Points on a hilly landscape, in no order, each with its height.
From any point a ball takes the steepest step (drop divided by distance) to one of its 2 nearest points. It stops when none of these is lower. Distance is the straight distance between rows; heights are no part of it.
<1119> h=201: [ 99  49 163  65  85 131  99 107 137  69 107  93 100  79 106 116 102 116
 101  93 124  82 122 130  78 122]
<1845> h=254: [ 99  74 133  81  93 143  83  82 120  75 109 100 120  86  91 127  84  80
 116  87 136 102 109 111  75 112]
<2114> h=575: [104 124  53  78 101  77 118  78  70  83 104  96 114 109 128  62 112  69
 125 147  98 125  82 132 122 109]
<546> h=523: [ 66 106 103  99  95  85 127  79  99  63  93 118 116 132  88  96 104  67
 110 104  92 110 110 105 101 122]
<2055> h=346: [110 130 117  73  97  89 111 131  72  68 109  55  81 100 102  77 133  85
  63 125 111 109  45 122 127  91]
<780> h=869: [ 96 134 115 137 143  61 137  74 115  86 129 121  92  83  69  88  92  80
  94  72 135  92 130  78 109  97]
<104> h=461: [ 67  98  76  99  74  91 112  88  65 116 112  99 128  98  73  90  61 119
 103  75  66 101 105  84 102 150]
<764> h=410: [ 72  86  74 112  74 100 107  88  93 111 114  91 103  93 120  90 100  91
  80  84  96 101  77  82  69 109]
<160> h=480: [ 73  67  74  57  73  95 122 121  98 101  95  90 122  94  76  98 125  84
  65 119 116 124  66  91 119 103]
<1798> h=347: [ 92  90 131 111 106 131 103  99 107  84 130 100 110  79  54  99  69 113
 101  62 154 106 130 115 117 101]
<1629> h=541: [118  91 101  82  96 133 126  75  93 136  95 140 124  88  87  85  67  68
 123 104  70  97 104  93  43  96]
<1847> h=245: [109 149  79 113 108  67 138  87  54 103 118 117 125  81  84  94  95 123
  89 110  79 119 108 100 151 122]
<298> h=456: [ 66  52 108  58 102 113 114 125 104  92  83  97 122 105  61 118 108 104
  66  95 131  82  86  89 130 107]
<2039> h=757: [104 120  96 162  95 118  76 104  69 109  91 104  87  81 102 107  89 136
 119  93  63  96  98 124  77  68]
<897> h=548: [116  86  98 114 105  92 118 107 129 144  89 117  63  96 155 127 122 129
  91  91 119  93 117  88 104 111]
<778> h=248: [120 113  99  97 107  75 120 100 132 139  72 117 103 113  76 110  82 112
  95  64 140  95 119  89 131 138]
<523> h=263: [ 70  74 111  82 131 124  62 136 108  88  99 107  77 123 120  97 155 108
 101  96 112  62  86  90  99  67]
<85> h=423: [119  73 132  99  99  95  98  99 149 106  76  88  98 106  94  93  87  92
 102 111 115  99 130 121  93 101]
<1631> h=235: [100 103 113  96 122 123  82 107 111 122 107 123  70 121 117  99 135 111
 107  91  86  77 116  83  94  65]
<1700> h=198: [ 97  94 141 121 113 102  78 126 124  95  97 106  77 107 109 118 131 126
 102 118  66 102 128  98 101  64]
<786> h=519: [131 109 126  97 108  88  89  87 136 101  99 117  67 110  90 120  88  89
 134 107  64  75 121  78  48  70]
<1595> h=453: [120  78 123 106  79  65 128 108 114 100  90  89  87 112 106  77  71 114
 104 116  92 105 134 128 112 111]
<1887> h=876: [ 70  84 116 110  84  96  74 106 116  76  64  88 101 130  82 124  88  89
 106  84  95  88  76 102  67 114]
<1235> h=669: [114 140  65  90 124  99  80 113  65 120  91  91  87 117  98  81 108  86
  96  90 119  92  50  85 118  91]
<1321> h=443: [112  97 153  90  93 154  69 132  90  87  98  93 109 107  88 106 108 106
  99  90  84 129  98 104  98  94]
<1824> h=498: [ 98  97 134  92  84 112 126 118  94  87 117  86  94  95  97  80 119 127
  65 111  68 109 113 110 118  84]
<2196> h=762: [109  99 133 108 117  88  76 143 127  78  77  77  77 106  87 145 109  98
  84  97 106 120  99  71 115  99]
<1791> h=322: [ 84  69 131 100 123 112  98  83 105  85  91 127  87 117  95 105  86  87
 145 100 111  45 118 130  61  86]
<132> h=733: [124 112  83  94  83  76 109  59  96  93 103 109 115  96 104  69  80  89
 137 132  59 103 139 119  87 103]
<1340> h=474: [ 93  71 102  57 131 119 101 107 113 119  70 103 121 106  72  97 103  75
  84 103 128  78 104  84 117  90]
<282> h=647: [ 61 140 102  88 117 106 106 123  94 111 110  70  78 134 126  81 142 118
  75  97 116 101  70 134 160 121]
<583> h=549: [119  79 126  83  97  88  84 145 123  94 107  59  92  89 122 113 127 135
  87 149  98 129 106 116 146 102]
<1613> h=565: [118  71 107 114  77 108  75 107 110  92 116 109  67 108 160 117 116 121
 129  86 129  92 105 116  79 106]
<2171> h=252: [ 83  52 112  78 117 102  87 120  99  95  59  94 107 117 115 116  94  70
  95 127  78  75  73  87  71  92]
<836> h=606: [ 90 112  81  51  64  98 129  90  97  97 123 124 118 123 111  97 130 125
  95 108 110 115 105 119 156 125]
<349> h=574: [139  93  74 103  81  91  88  88  96  92 115 130  86 103 150 110 120 101
 140 118 111 113 109 110  90  85]
<1885> h=488: [ 73  99  87 123 106  85 102  90  88  76 100 104 107 124  81  72  70  55
 136  95  87 131 112  86  83 116]
<138> h=396: [ 92 112  99  76  64  97  82  88 117 101  81  87 130 110  71 117  91 131
  99 101  88 101 109 123 126 125]
<910> h=437: [ 75 112  50 121  84  65 118  99  74  67 112 106 112 109  69  53  80  85
 125  94  85 149 106  93 108 131]
<419> h=289: [ 86  89 111 104 139 124  54 117 116  66  96  94  76 116 159 106 139  80
 105  89 140  75  77 108  81  86]
<1708> h=240: [117 144 105  91  94  72  93  81 106  71 104  94  86 140 118  99 115  68
 105  78 107  92  85  93  94 114]
<895> h=753: [116 112 120  99 130  64  75 112 139  71  71  63  74  87  88 128 105  81
  70 105 119  83  89  73  92  81]
<1664> h=582: [127 135 100  93 135  79  99  88  88  85  83  89 112 110  88 100  97  60
 100 127  96  96  93  94 122  94]
<375> h=249: [104  57 116  96 109  93  77 148  82 114  78  71  83 106  82 114  66 108
  88  92  91  96  89  65 109 108]
<1201> h=770: [133 108 119 124 125 101  74 140 113 100  84  72  64 102 124 111 103  88
  83  92 123 135  87  84 109  95]
<2056> h=626: [109 131  80  87 123  92  88  66 130 130 119  92 117 113 133  72 101  58
 104  95 107 109 105  78  98 109]
<148> h=645: [130 138 105  81 111 111 101  77 132 140  80  97 125 105 128 110 108  75
  80 103  94 120  99  94 106 115]
<2059> h=360: [102 121  65 103  91 119 102 106  69  95 105 143 121  95  71 121 109 100
 121  99  85 156 100  65 108  97]
<1551> h=476: [105  61 122  70  80  93  80 129 144  94  84 116  91 129  68 122 102 115
 128  96 119 115 125  92 115  98]
<513> h=431: [126 114  99  64  96 148  92  92  65  91 115 111 136  96 112  99 112  81
 104 110 104 138  96 105 119 105]
<1618> h=715: [110  84 156  91  84 120  88 122 124  82  97  66 104  71  88  87  99 145
  67 111 100  66 114 152 105  93]
<248> h=457: [ 74  77  77  68  95 112 107 125  93  94  81 105 108 132 101  82 135  73
  96 128 101 131  62 103 115  99]
<1108> h=664: [ 49  82  92 101 103 115  97 123 106  98 110  62 124  82  96  84 125 117
  73 137  98 135  93 135 139  82]
<505> h=445: [ 84 137  80  95  79  68 124  65  96 109 106  97 131 104  92  86  93 108
  79  91  78  83  96  99 107 138]
<1556> h=583: [158  93  95  84 114 106  75 114 113 102 112  91  92  62 122 123 116  98
  95 124 142 126 109  85 126  74]
<1739> h=683: [ 58  83 109 109  95 129  84 108  99  87  94  76 136  70 112 111 129 116
  74 138  61 112  87 131  96  85]
<673> h=693: [ 85  98 124 124  83 110  87 111  99  81  75  68 114  87  94  87  99 118
  91 135  34 105  96 138  79  80]
<944> h=775: [ 88  85  94 130 101  74 111  81 102 127  69 111 100  93  62 127  57 125
 120 105  80  55 112 109  79 104]
<401> h=789: [104  70  69  92  92  97 130 110  78 128  87 143 115  90  51  94  96 116
 104 101 122  97 108  93 120  83]
<648> h=567: [139  68 124  65 112 116  72 138 129 102  96  72  85  69 126 104 123 128
  81 118 140 110 114 105 128  98]
<1787> h=307: [ 60  84 100 108 100 108 129 110  63  74 115 115 117 103  93 122  96 112
  87  99 110 110 101 100 139 128]
<1130> h=478: [135 102 113 102  95  50 114  87 117 101 112  99  75 116  93  75  69  90
 119 100  87  84 130  87  84 107]
<42> h=699: [ 75  80  76  95  73 107 109  70  91 105 123 122 106 119  91  46  81  95
 136  76  98  94 127 112  77 108]
<904> h=571: [ 96  92  53  99  99 130 115  80  69 100  94 127 120  94 143  69 104  70
 121 125  65 118  90 110  68  92]
<1746> h=506: [112 141  95 106 107 117 111  88 106 113  91 121 123 100  81 100  94  53
  87  78  89 116  69  65  71  88]
<2061> h=793: [ 93  90 117 105 106 101  73 116 128 115 124  40  78  97 129  68 104 117
  81 108  86 118 117  94 116  92]
<430> h=559: [103  98  54 114  72 123 101  93  77  83  87 135  96 102 113  67 109  84
 126 102  79 102  72 120  46  73]
<1915> h=366: [110 113  90  81  78 106 123 116  61 100 112  62  94  96 114  63 119  92
  61 107  99 120  51 107 105 110]
<1580> h=527: [144 117  59 102  79  61  90 105 113 112 109  83  69 102 118  66 112  81
  86  98 125  97  61  88  78  74]
<2030> h=600: [ 84 106  80  91 108 108 104  98  58  98  64 122 120 136 121 127 110  87
 116 112  89 114  77 106 123 134]
<88> h=496: [ 97  48 143  64  85 126 105 113 119  94 103 123  96 125  59 121  71 100
 134  72 122 106 124  99  96 125]
<1647> h=552: [110  90 105 101  56  90  92  97 138  88 116 103  65 116 131  96 136 109
  96  74 135  93  92 105  69  97]
<1310> h=628: [ 89 147 101  91 120  86 113  91 105 110 114  88  92 122 108  71 124 107
  75  87 106  86 105 112 144 109]
<604> h=487: [ 79 131 124  74  97 130 124 101  80 104 103  97 112 115 123  88 139 113
  66 111  56 107  91 122 124 114]
<1210> h=509: [ 87  67  94 115  88  86  98 112  97 106  76  67 105 100 129 109  98 110
  81 119 108 108  71 125 110 126]
<950> h=524: [ 97  73  75 100 108  77 103 120  85 117 108  67  84  83 112  89 103 103
  78 124 132 109  81  97 129  97]
<436> h=807: [110 112 112  94 134  98  76 110 121 136 115  59  79  98 119 100  97  93
  76  92  85 112 114  49 114 102]
<2186> h=470: [ 89 104 128  48 111 146 101 124  99 107  92 106 114 127 101  82 142 104
  80 116  80 107  99 114 134  89]
<817> h=735: [109 111 131  74 119  90  78 106 130 101  91  47  65 100 130  84 109 132
  64  92 104  44 107 115 115 111]
<116> h=161: [105 124  63 108  98  72 114 107  70 130  96  97 100 113 110  70  97  98
 103 109  77 128  85  84 112 120]
<1651> h=540: [126  82  74  98  56  71  83 120 109  93  95  94  64 123 127  90 120 102
 103  93 138 108  65 102  89 100]
<820> h=317: [ 87 108 107 105 106 102  74  97 107  76 112  83  87 107 157 119 136  90
  96 113 102 104  82 104  95 100]
<965> h=892: [108 118  98 132  91 111 115  93 104  82 105 127  99  58  75 131 122  92
  82  92 111 106  81  89  64  53]
<1204> h=879: [112 108 115 146 133  88 121  89  84  84 148 136  81  59  70  98  88  87
 113  75 141  98 121  78  84  84]
<2203> h=378: [124 108  70 101 102 123  95 107  73 123  93 130 116  91 117 118  91  94
 128 126  47 151 113  71  95  98]
<2045> h=345: [ 98  97  65 123 103  92 104 100  70  96 109 146 112  87  92 144 105 109
 122 100 116 124 106  82 123  97]
<385> h=747: [109 119  48 101  86  83  90  82  78 108  69  96 112 101  94  83  83 118
 130 143  41  95 105 118  95 101]
<947> h=435: [ 69  59  82  83  67 105 107 117  96  89 102 122  92 127  92  80 132  91
 109  96  94 111  88  82  84  87]
<995> h=605: [ 78 106  61 109  97 109  74 121  44  80  63 116 107 121 109 122 114 105
 128 122  69 102  54 115  97  97]
<777> h=365: [ 97  82  87  61  82  72  95 125 102  78 111  85  91 105  96 104 117 141
  82 122 126  64  95 127 148  99]
<2026> h=819: [134 129 124 109 124 105 103 101 111 114 116  82  87  87 124  90  95  61
  75 102  68 124 100  57  79  82]
<632> h=341: [109 102 110  43 111  81 116 125  93  76 118  75  73  93 118 103 111 137
  51 104 119  47  99 106 162 116]
<1733> h=539: [110  77  77 106 104  75 105 121 125 144  94  91  74  95 112 108 109 119
  84  99 132 108 107  76 122 100]
<497> h=650: [ 88 136  95  98 109  92  93  80  74  81 136  87  82 137 128  57 119 107
 110  82 102  75 107 121 120 107]
<2113> h=808: [ 87  95  89 156 136 100 112  92 101 112 105 119  85  77 116 120 101 105
 101  74 150  96 119 101 107  98]
<507> h=429: [138  92 112  84  85 144  84  73 150 130 107 126 108  82  76 117  74  97
 139  85 124 100 121 108  59  80]
<2185> h=886: [108  92  75  90  82 103  99  69 104 112 106  96 136  90 106  98  50  55
 105  79 114  92  72  82  51 129]
<1441> h=499: [139 108  99  95  92  73  99  80 134 119 118 108  69 108 121  90  86  80
 119  84  84  84 113  63  52  89]
<2232> h=603: [113 123  80  83 109 107  85  85 116 118 119  81  99 100 124  70 128  84
  92 115 117 115  95 102 109  74]
<1275> h=532: [108  77 105  70 100  97 115 141  75 108 105  88  91 106 123  94 120 111
  97 154  80 139  98 104 147 100]
<431> h=484: [ 76 109  85 116  97  85  59 101 107  83 110  65  74 123 107  73 114 101
  95  86 102  81  80 101  86  72]
<398> h=416: [122 100  97  91  83 123  82 112  55  86 118 104 100  91 107 108 106 117
 104  90 114 100  87  96 109 100]
<1095> h=829: [ 73 101 116 140 133  91 147  81 105  99 102 115 105  84 101  96 113  80
  83 116  96  99 121 103  98  79]
<1086> h=904: [125 100  95  72 105  75  94  89  94  98 117  91  76 111 112  81  79 119
  98  55 154  52 113  95 122 140]
<548> h=795: [118  96  78 111  84  94 131 117  72 113  96 145  80 104  84  80 119 111
 105 100 111 101  96  86  97  75]
<1413> h=895: [115 125  76  87  78  74  92  93  89 101 107  74 111  96 101 119  90  97
  80  76 130 105  65  78 117 142]
<1143> h=388: [100  69 102  76  74  97  67 122 113  81 107  96  91  85  78 110 112 152
  97  91 142  55 105 120 119  85]
<1586> h=497: [118 113 104 129 107 119  95 117 103 157  84  75  86  87 123  99  90 118
  66  62 124 106  84  89  99 116]
<532> h=404: [126  89  84  92  76  94  92 102  84 100 118 107  83  73  96 114 112 139
  90  79 147  61  93  97 100  92]
<1503> h=658: [ 95 154  85  92  96 107  82 115  91 124  94  71  85 118 122  77 141 120
  91 110 102 113  52 136 130  94]
<916> h=417: [ 76  56 132  82 116  88 100 127 157  82  71  84  81 117 107 114  97 112
  87  84 135  76 124 106 120 127]
<1958> h=475: [104  89 102 110  68 115 108 102  82 131 101  89 120  92  78 106  52 109
  97  75  81 131 100  80  84 138]
<356> h=899: [113 113  97  88  79  60  87  96  95  67 110  68  93 106  87 107  78 115
  88  74 139  76  95 102 124 134]
<519> h=206: [111 150  42  90 106  59 131  86  60 117 111 119 128  82  92  58  91  94
 110 121  85 137  94 103 136 134]
<1684> h=452: [119  96 112  62  84  80  94 121 126 101 105  95  92 140  80  98  95 100
 109  88 106 125 121  69 137 116]
<1218> h=665: [104 140  63  71  96 108  57 128  94 138  75  73  91 124  93  90 120  97
  96 114  93 115  32 100 114  82]
<774> h=207: [100 138 110  88 112  58 113  80 110  80  80 109  85 137 105 124 121  92
 100  98  91  60 103  91 111 117]
<1358> h=766: [ 95  89 116 128  84 120  96  88  92  90  83 110 113  65  82 152  85 127
 110  98 111  86  98 128  74  99]
<487> h=328: [ 82  99  92 121  95 109 130  84  63  77 121 132 115  81 110 140 110  96
  97  83 120 122  91  83  96 123]
<2139> h=243: [ 91  36 139  89  96 138  76 120 119 104  83  81 119  76 129 130  98 122
  88 110 115  94 103 120  88 121]
<161> h=384: [ 84  81 132 101 117 108  90 110 114  89 107  80  90  89  89 120  78 117
  91  73 121  87 125  95 118 113]
<1172> h=495: [ 86  96 108 143  91 110  99  99 110  92  83  69 118  84 128 103 100  89
  81 115 108 140  84 135  93 111]
<998> h=165: [ 83 122 117  84 104  51 113 103 116  59 102  74  84 125 104 114 125  98
  74 127  84  83  94 104 139 106]
<1124> h=344: [ 81 129 126 109 102 114  84  88 109  58 112  83  99  94 116 145 123  94
  77  72 107  99  82  92  89 116]
<561> h=459: [ 51  68  83 122  80  82  78 124 110  69 109  99  75 128  90  86 126 105
 114  93  96 102  87  85  74  66]
<1994> h=460: [ 71  59  99 131  80 132 103 120  93  94 102 125  93  88 108  84 121 117
 103  93 119 111  93 128  76  71]
<625> h=264: [ 90  40 136  92 119 147  81 142  82  90  95  95 116  77 128 127 116 111
  86 126  94 115  91 103 109 101]
<422> h=593: [ 99 117  83 100 130  99 107  82  85 106  59 111 142 113  95 109  86  57
 104 115 108 105  85 108 114 112]
<383> h=891: [130  90  80  74  82  94  90  89 112 120 110  94 119  82 104 123  67  84
  97  84 129 109  93  64  87 126]
<503> h=624: [ 63 117  86 136  73  81 125 104 104  93  65  90 118 112  78  88 108 119
  78 113  84 135  85 136 114 110]
<1031> h=481: [122 126  64 136 124  64  77  64  87  97 114  99 120  74 113 106  66  82
 128 108 104  88 114 101  89  95]
<1742> h=851: [ 55 132 104 121  99 112  99  76  88  54 133 109 113  95  83 112 118 104
 104 103  54 105 121  97  95  84]
<1608> h=242: [100 115 130 110  83 121 142  77  99 104 101 138 115  84  24 107  69 114
 117  83  94  94 110 127  79 108]
<1383> h=856: [ 90 121 109 143 135  68 114  99  84  95 123 100  78 100  70  69  83  93
  96  87  88  90 122  73 108  81]
<1376> h=399: [ 55  78 121 105  89 117  86 100 140  91  99 124 100 132  75  98 115 112
 133 102  75 109 140 115  89  78]
<1237> h=197: [ 86 127  77 109 105  42 127 114 110 132  93  94  90 121  80  89 110 107
  81 106  92 122  91  75 146 110]
<645> h=803: [110 120  67 147 119  68 117  94  89 114 106 124  79  83 116 123 108 103
  87  85 133  88  88  73 100  96]
<912> h=389: [ 80  80  97 104  91 115 109 125  91 116 102  64  90  96 112  65 108  90
  53  88  94 110  59  83  82  90]
<920> h=205: [ 86  84 122  85 119  59 108 123 112  89 100  64  71 118 116 115  96 111
  78 112  87  83 110  75 137 120]
<1969> h=356: [ 65  70 107  95 101 114  97  81 114  87  88 132 101 118  83 116  91  77
 149 112  66  84 118 103  54  86]
<1215> h=817: [ 76  99 113 116 160 107 123  84 118 101 102 117 104  86 116 127 120  89
  84  99 128  90 134  89 128 102]
<1874> h=536: [131 122  52  84  90 101  83  97  92 123 102 103  89 116 144  68 109  71
 100 101  94  86  46  90  67  75]
<1367> h=316: [125 116 116  58 109 103 110 124  61  75 130  72  75  93  98  82 120 112
  61  95 130  85  76  90 140 103]
<1820> h=674: [ 61  94  96 102 107 104  97  85  79  82 139  91 105 126 101  56  87 112
 114  80  87  82 135 117 120 106]
<541> h=273: [103 146 100  94 115  86 104  88  49  91 132  90 111  93  87 107  83 121
  87  78  86  88 103  85 148 128]
<732> h=623: [108  83  97  88 112  82 101 104  91  84 128 126 101  75  57 126  94  89
 110  99 120  99 126  45 107  78]
<2216> h=538: [124 109 119  79 118 107  87  72 109 107 110 137  94 114  74 131  73  81
 158  89  85  77 130  80  74  95]
<1362> h=479: [ 86  78 100 136  79 141 120 107  92 106  87 107 122  73 110  91  94  97
  88 101 102 141  86 131  71  92]
<2174> h=546: [103 132  39 112  85  97  97  82  93 110  93 108 104 108 105  51  96  72
 109  89  74 101  62  94  57  75]
<762> h=226: [127 141  90 115 121  43 129  97 112 137  89 109  95 110  92  93  94 108
  93  92 117 108 112  95 140 127]
<1879> h=550: [125  93 117 102 106 115 146  84  75  95 106 148 114  86  97 114  82  56
 114  99  89 119  98  80  62 108]
<670> h=779: [122 111 110 122 103  98  81 129  90 113 127  62  59 110 130  65  99 109
  96  84 108 132  98  96 114  98]
<29> h=526: [122  87 109  70  94 119 124  90  78 123  90 102 132  88  64  66  63  78
  93 113  67  94 108  91  79  94]
<1020> h=551: [ 89 116  75  79  82  92 111  83  74  51  90 116 115 125 104  88 124  90
 121 132  85 102  93 137 115 101]
<1868> h=486: [111  98 125 132  92 122 119 105  89 133  97 110  81  99 109 109  72 111
  97  52 111 112  99  92  77 131]
<1953> h=422: [113 129  92  82  77  90  98  91 124 115 100 116 127 124  63  95  97 122
 115  88  95 132 128 101 140 117]
<766> h=288: [ 85  34  96 102 102 116  58 137 129 108  69  99  91 109 100  91  96  98
 113  91 139  76  78 105  71  80]
<830> h=216: [122 133 134 117 104 107 124  67 101 122  78 118 117  97  63 103  68 124
 112  93  79  76 129 140 100 110]
<579> h=440: [ 65  29 118  65 113 107  91 146 124  90  74 110  99 108  88 122 114 124
  94  96 132  67 103 104 125 110]
<1571> h=744: [111 115 105  97 140  72  88  88 138  99  80  55  75  82 112 102 100  99
  68  93 131  52 111  97 107  97]
<1951> h=726: [118 105 133  75  67 110  70 102 120 105 103  61  91  95  99  86 105 138
  70  85  87  60  94 117  88 102]
<486> h=296: [ 87  65 119 109  90 146  90  91 108 110 111  96 120  88  76  94  59  95
 122  72 133 125 115 121  77 114]
<318> h=285: [ 87 132 128 118  90  90 161  81  96  84 124 134  96  91  39  66  79 104
 119  86  66 106 128 105  77  96]
<1428> h=464: [150 120  68 105 115 105  62  76  85 121 100  91 129  73 120 107  67  94
 121 115 114  95  98 108 107  88]
<727> h=752: [107 142  80 123  90 106  89  88  55 103  87 105 106  92  95  95  93 133
 114 107  42  93 106 117  97  97]
<553> h=862: [ 97 119 108  90  90 120  83  80  99  77 114  93 114  99  99  96 109  85
 106 101  65 108 105  93  77  84]
<471> h=284: [ 69  48 133 116 117 109 126 125  66  62 100  99 104  86 105 121 102 102
  83 119  96 107 106 101 114 110]
<1957> h=371: [ 63 130  99 103  74  98  77  78 109  73 114  75 125 111  89 131 101 111
  92  78  93 114  94  94 110 133]
<1065> h=449: [122 120 103  54 112 144  77 124  69 116 107  90 106 116 118  88 130  88
 102 130  70 129  73  94 129  87]
<277> h=761: [ 98 118 105 152  97 119  73 103  98  98  72  95 119  86  82 124  90 124
 109 106  97 104  96 142  98  83]
<932> h=409: [126 114  96 116  99 132  80  72 126 149 106 129 107  88 105 121  65 111
 144  80  90 103 123 105  65  90]
<75> h=393: [125 100  90  85  83 132  86  78  90 138 102 130 120 100 116 119  79 116
 142 101  51 107 126  91  76 113]
<1527> h=272: [ 78  73 102 114 138 114  92  87  88  85  74 110 115  91 134 131 100  67
 113 125  89  73  90 113  69  86]
<955> h=491: [ 95 115 103  92 113 113 102  93 128 111  80 114 115 106  70 107 115  74
  87  89 115  94  97  88  90  79]
<963> h=840: [ 58 126  81 139 121  90 133  62  86  81 115 129 126  70  90 110 114  84
  99 111  69 109 118  87  91  90]
<2071> h=604: [124  84  95  80 106  88  82 105 105  71 125  92 114  76  68 119  98  93
 104 115 138 127 123  83 135  81]
<1253> h=589: [119  98  90  77  63  91 111  72 121  90 113 124 112 104 132 108 132 115
 110 114 115 115 123 117 115 116]
<1018> h=704: [ 97  80 158  94  97 118  81 118 101  70  87  73 112  86  60  95  84 118
  92 122  66  78 109 135  88  80]
<2016> h=673: [150 162  93  81 119 118  65  94  74 111  91 103  98 105 111 115 103  87
 100  90  94  72  68  81 101  81]
<1835> h=771: [101  76 118 122  86  94 117  70 106 108 106 117  98  71  82 144  59 133
 139 105  98  72 130 129  71 117]
<2225> h=881: [ 76  83 112 110  88 117  87  80 111 115  82  78 114 110 100 115  48  73
 106  72  93  81  75 101  48 132]
<263> h=560: [120  86 110  87 104  78 138  95  91  89 104 111 100  97 106 110  90  47
  84 111  84 103  91  55  74 110]
<508> h=451: [140  87  89  73 117 133  66  75 106 124 102 106 122  84  96 102  66  78
 133 100 117  74 119  98  81  75]
<1677> h=428: [ 92 126  74 128  64  90 131  63 102 113 102 107 118  83 109  83  98 102
  86  89  81 102  92 108  64 120]
<2133> h=556: [ 99  95 115 133  98  75 126  85 118 122  95 108  73  83 131 124 111 141
  94  94  97  57 121 111  86 102]
<1948> h=415: [ 74 106 129 115 118 123  71 119  99  73 112  89 100 120  86 110 100 106
 106  77 104 122 115  96 127 102]
<554> h=515: [106 107 110 105 117 115 101 121  75 115 123  90  93  96 100  87 119 125
  87 117  83 136 114 101 150  83]
<1068> h=293: [ 75  93  95 116 130 113  88  69  87  77  93 116 115 102 107 113  93  78
 121  96 130  60 100 126  84  88]
<1680> h=507: [ 95 113  59 103  85  44  95 102  98  88 123  67  71 114  94  60 106  98
  89 100  98  89  81  78  99  88]
<2163> h=572: [128 104 102 111  84 107  83  92 110 124 109  63  92  71 166 105 112 128
  77 116 102  95  96 122  94 103]
<837> h=570: [119  96 116  90 132  77 115 103 106 103  70  85 103  99 101 127  78  65
  78 109  91  88  99  65 104 117]
<1745> h=842: [ 77 103 106 131 145  88 115  80 111  96 111  99 107  82  61  82  83  59
  98 106  97  89 125  88  79  58]
<1442> h=564: [110 109 103 139  91  96  90  76 134 120  91  90  87  72 144 131 106 123
  85  93 108  78  94 117  64  94]
<376> h=231: [ 78  58 115  80 115  89  96 140  80  96  84  80  89 128 108 103 100  89
  90 118  76  98  83  77 121 114]
<1693> h=377: [ 90  52 139 100 125 111  87 105 172 116  75  94  76 105 106 122  82  85
 116  95 110  82 121  97  58 100]
<1990> h=584: [ 96  83  46  77 114 105  94  85  61 109 111  99 119  92 131  73  98  80
 119 150  83 104  97 105 105  89]
<654> h=267: [111  58 106  91  94 116  81 125 104 117  80 105  92 101  78 111  76  89
 106  77 123  88  86  78  72  93]
<787> h=190: [101 132 128 117  92 100 133  86 104 120  98 118 100 109  83 100 101 138
  95  98  55  90 137 113 119 104]
<296> h=477: [105  78 126 102  59  84 143 109 112  90 121  93  89  81  69  83  84 126
  80 101  83 109 129 101 102  99]
<1069> h=641: [ 83 114 106 101  96  85 107 113 125 100  82  67 117 107  90  92 116 111
  79 137  85 134 103 136 144  96]
<1121> h=362: [ 74 117  74 132  84  73 134  82  84  62 123 139 105  96  60  68  88 105
 140  91  75 124 141 105  97 109]
<1349> h=311: [ 83  40  99 110 130 136  88 112 136 117  82 118  99  86 111 109 106  82
 101  97 151  88  99 103  77  67]
<1886> h=436: [ 67  99  85 126  95 127  92  95 112 116 106 134  93 123 107  87 118 106
 131  91  70 131 121  95  76  84]
<2200> h=611: [ 47 121  59 126  96  87 108 104  70  91  54 110 109 120  78 109 117 113
 100 118  77  97  66 125 120 106]
<1007> h=887: [110 125 110 127 104 100 134  71 106  94 128 139 101  60  57 104  91  82
 105  73 121  89  97  93  50  77]
<644> h=516: [144 122 100  88  96  92 116  88  96 117  80 102 118  82  59  77  70  62
  78  95  90  85  79  80  65  82]
<589> h=294: [ 96 125  91  64 109  86 103 117  44  90 123  82  88 112  96  95 108 114
  85 108  90  89  77  89 150 114]
<1278> h=717: [122 116  65 102  77  89 105  63  86 100 124 139 109  99  96  73  78  91
 149  85  88  94 112  98  62 106]
<2204> h=799: [124  90  63 133  80  60 145  99  69 101  92 140  91  80  98 107 100  99
 102 107 130  94  79  97  85  96]
<1154> h=585: [119  88  85  89  96 130  85  82  99 114 126  71 116  71 147  84 102  91
  81 105 122 103  91 118  91  95]
<2241> h=870: [ 92 113 124 101  65 113  90  86 112  67  79  96 114 113  82 129  87  78
 117  98  62 112  86 105  52 116]
<999> h=781: [ 99  84  93 116 108  84 109  93 104 125 100 118 101  99  62  87  66 113
 126  85 118  83 130 104  98  92]
<753> h=458: [ 77 100  52 139  99 135 103  94  91 121 107 147 102  97 120  87  80  85
 140  83  56 138  99  78  54  87]
<1083> h=146: [106 127 141 106 119  85 105 100 131 109 108 101  77 102  90 112 110 130
  93 106  64  84 154  90 129  80]
<1537> h=339: [107  53 124 107 141 136 107 106 139 124  77 126  79  93 119 113  81  63
 117  99 116  77 111  93  54  75]

Where does a ball stop that starts at each point below?
<1018>: <1119>
<2113>: <1310>
<1868>: <116>
<1551>: <1083>
<2114>: <1083>
<1065>: <116>
<836>: <1083>
<508>: <1119>
<2056>: <947>
<356>: <1095>
<2026>: <1119>
<1086>: <116>
<837>: <1119>
